Points on a hilly landscape, in no order, each with its height.
From any point a ball rolls to the lowest of the 3 points nearest to it. It stops when none of these is lower. Distance is the straight distance between rows; heights are no part of it.
<352> height 711: [-35 -12  40  -3  -2  16 -43 -25 -28 -30]
<88> height 178: [  0 -34 -10 -64 -55  13  40  -2  28  51]
<396> height 108: [-12  13  47  -5   9  -5   7 -11 -61   7]
<513> height 354: [ 18  11  -9  -4  14 -16 -10 -52  16 -47]
<130> height 735: [ 21  19  -7  16  -1  10 -43 -20 -26 -66]
<84> height 285: [-14  -4  38  10 -12   9  18  32 -68  28]
<568> height 199: [ 24  30  21  -1 -11 -61  15 -41   6  16]
<50> height 429: [-33 -29  30  -4  35  31 -22  18 -17 -12]
<338> height 68: [-14 -26 -60 -22 -54  25  38  -7   9  29]
<468> height 281: [  8  18  12  -3  15 -39  12 -40  10  -2]
<534> height 283: [ 10  -6 -12 -36 -51   9   9  25  30  52]
<115> height 313: [-36 -32  30  18  24  20   6  39 -29   4]
<369> height 122: [ 31  16  22 -19   0 -47  11 -21  37  14]
<202> height 513: [ 15  21 -30  19   5  11 -27 -39  -1 -54]
<458> height 379: [-32 -10  62  29 -21  -9  20  10 -57  16]
<85> height 145: [-21 -41 -10  12  -1  58  19  75 -41  22]
<440> height 184: [ 22   6  19 -24   7 -27  -8   1  47  17]
<196> height 359: [  4  24  10 -13   8 -35  14 -53  -8 -30]
<428> height 724: [ 10  14  -3  32   6  18 -76  -7 -40 -53]
<359> height 263: [  7 -18   5 -12  29  -9 -11  17  70  22]
<511> height 227: [-17  14 -33  21  -5  -1  31  19 -33  14]
<295> height 243: [-14 -20 -39  11  27  36  11  58 -28  17]
<499> height 266: [ 19   2  -6 -15  -9  -7   6  27  29  38]
<337> height 230: [ 41  17  -2  12 -20 -15 -35 -60  37 -44]
<156> height 121: [  7  29 -21  12 -34 -29  35   8  10  37]
<344> height 304: [ 33  12   7 -32  -9 -24   1  30  25  50]
<253> height 918: [-16   2  31  32 -26  26 -66  -8 -22 -31]
<74> height 179: [ 39 -17  35 -43  16  -7 -33 -19  54  -9]
<55> height 286: [-29 -14 -22  -9  71  29 -11  17  13 -28]
<39> height 188: [ 12 -16  -2  -6  -4  -5 -34 -35  62 -24]
<170> height 64: [-16 -13   4   0  14  36 -58 -10 -23 -39]
<25> height 241: [-23 -33  28  29  -7  22  21  44 -42  35]
<69> height 381: [ -1  24  -5  11  24 -37  29  -7   3  -5]
<538> height 457: [  9   5 -13  14  22 -16  29  12  23  20]
<125> height 182: [  9  32 -16  17 -48 -39  46 -12 -12  23]
<139> height 142: [ 32   8  28 -23 -12 -35 -30 -44  41 -14]
<23> height 540: [ -2  -7 -26  15  31  56 -54  11   4 -59]
<159> height 169: [  3  11 -34  -4 -65  -8  30  -5   5  29]
<497> height 76: [-11 -17 -32  12  50  15   0   0  57 -26]
<279> height 481: [-41 -22  51  -2  25   8 -17  -2 -14  -6]
<384> height 288: [ -9   1 -17  16  26  17  29  34 -31   3]
<330> height 337: [  8  -2 -38   2 -15  12  25  43  30  39]
<222> height 489: [ -9  23  10 -16  26 -25  11 -29 -37 -24]
<563> height 155: [  9  31  -1  13 -16 -27  40 -11 -54  14]
<535> height 233: [-17 -22 -36   4 -37  53  18  43 -46  19]
<334> height 301: [  0   3 -28  -2  26  15 -15 -17  25 -44]
<357> height 258: [-17  -4 -17  10  49   4  16   8  25 -20]
<301> height 226: [ 26  14  -1  -7 -41 -28   9   7  24  54]

For each start below, name the point where the ball stops.
<279> => <85>
<538> => <497>
<202> => <497>
<468> => <369>
<499> => <156>
<534> => <338>
<74> => <369>
<344> => <369>
<337> => <369>

Call two points neighbours if one is among the 3 nearest of the other. Go from one point of each pair to the other, from neighbour to neighbour, staying as low as possible. Name the highest point that can't be avoided.
<369> and <85> => <499>
<156> and <497> => <513>
<338> and <156> => <159>
<85> and <563> => <535>
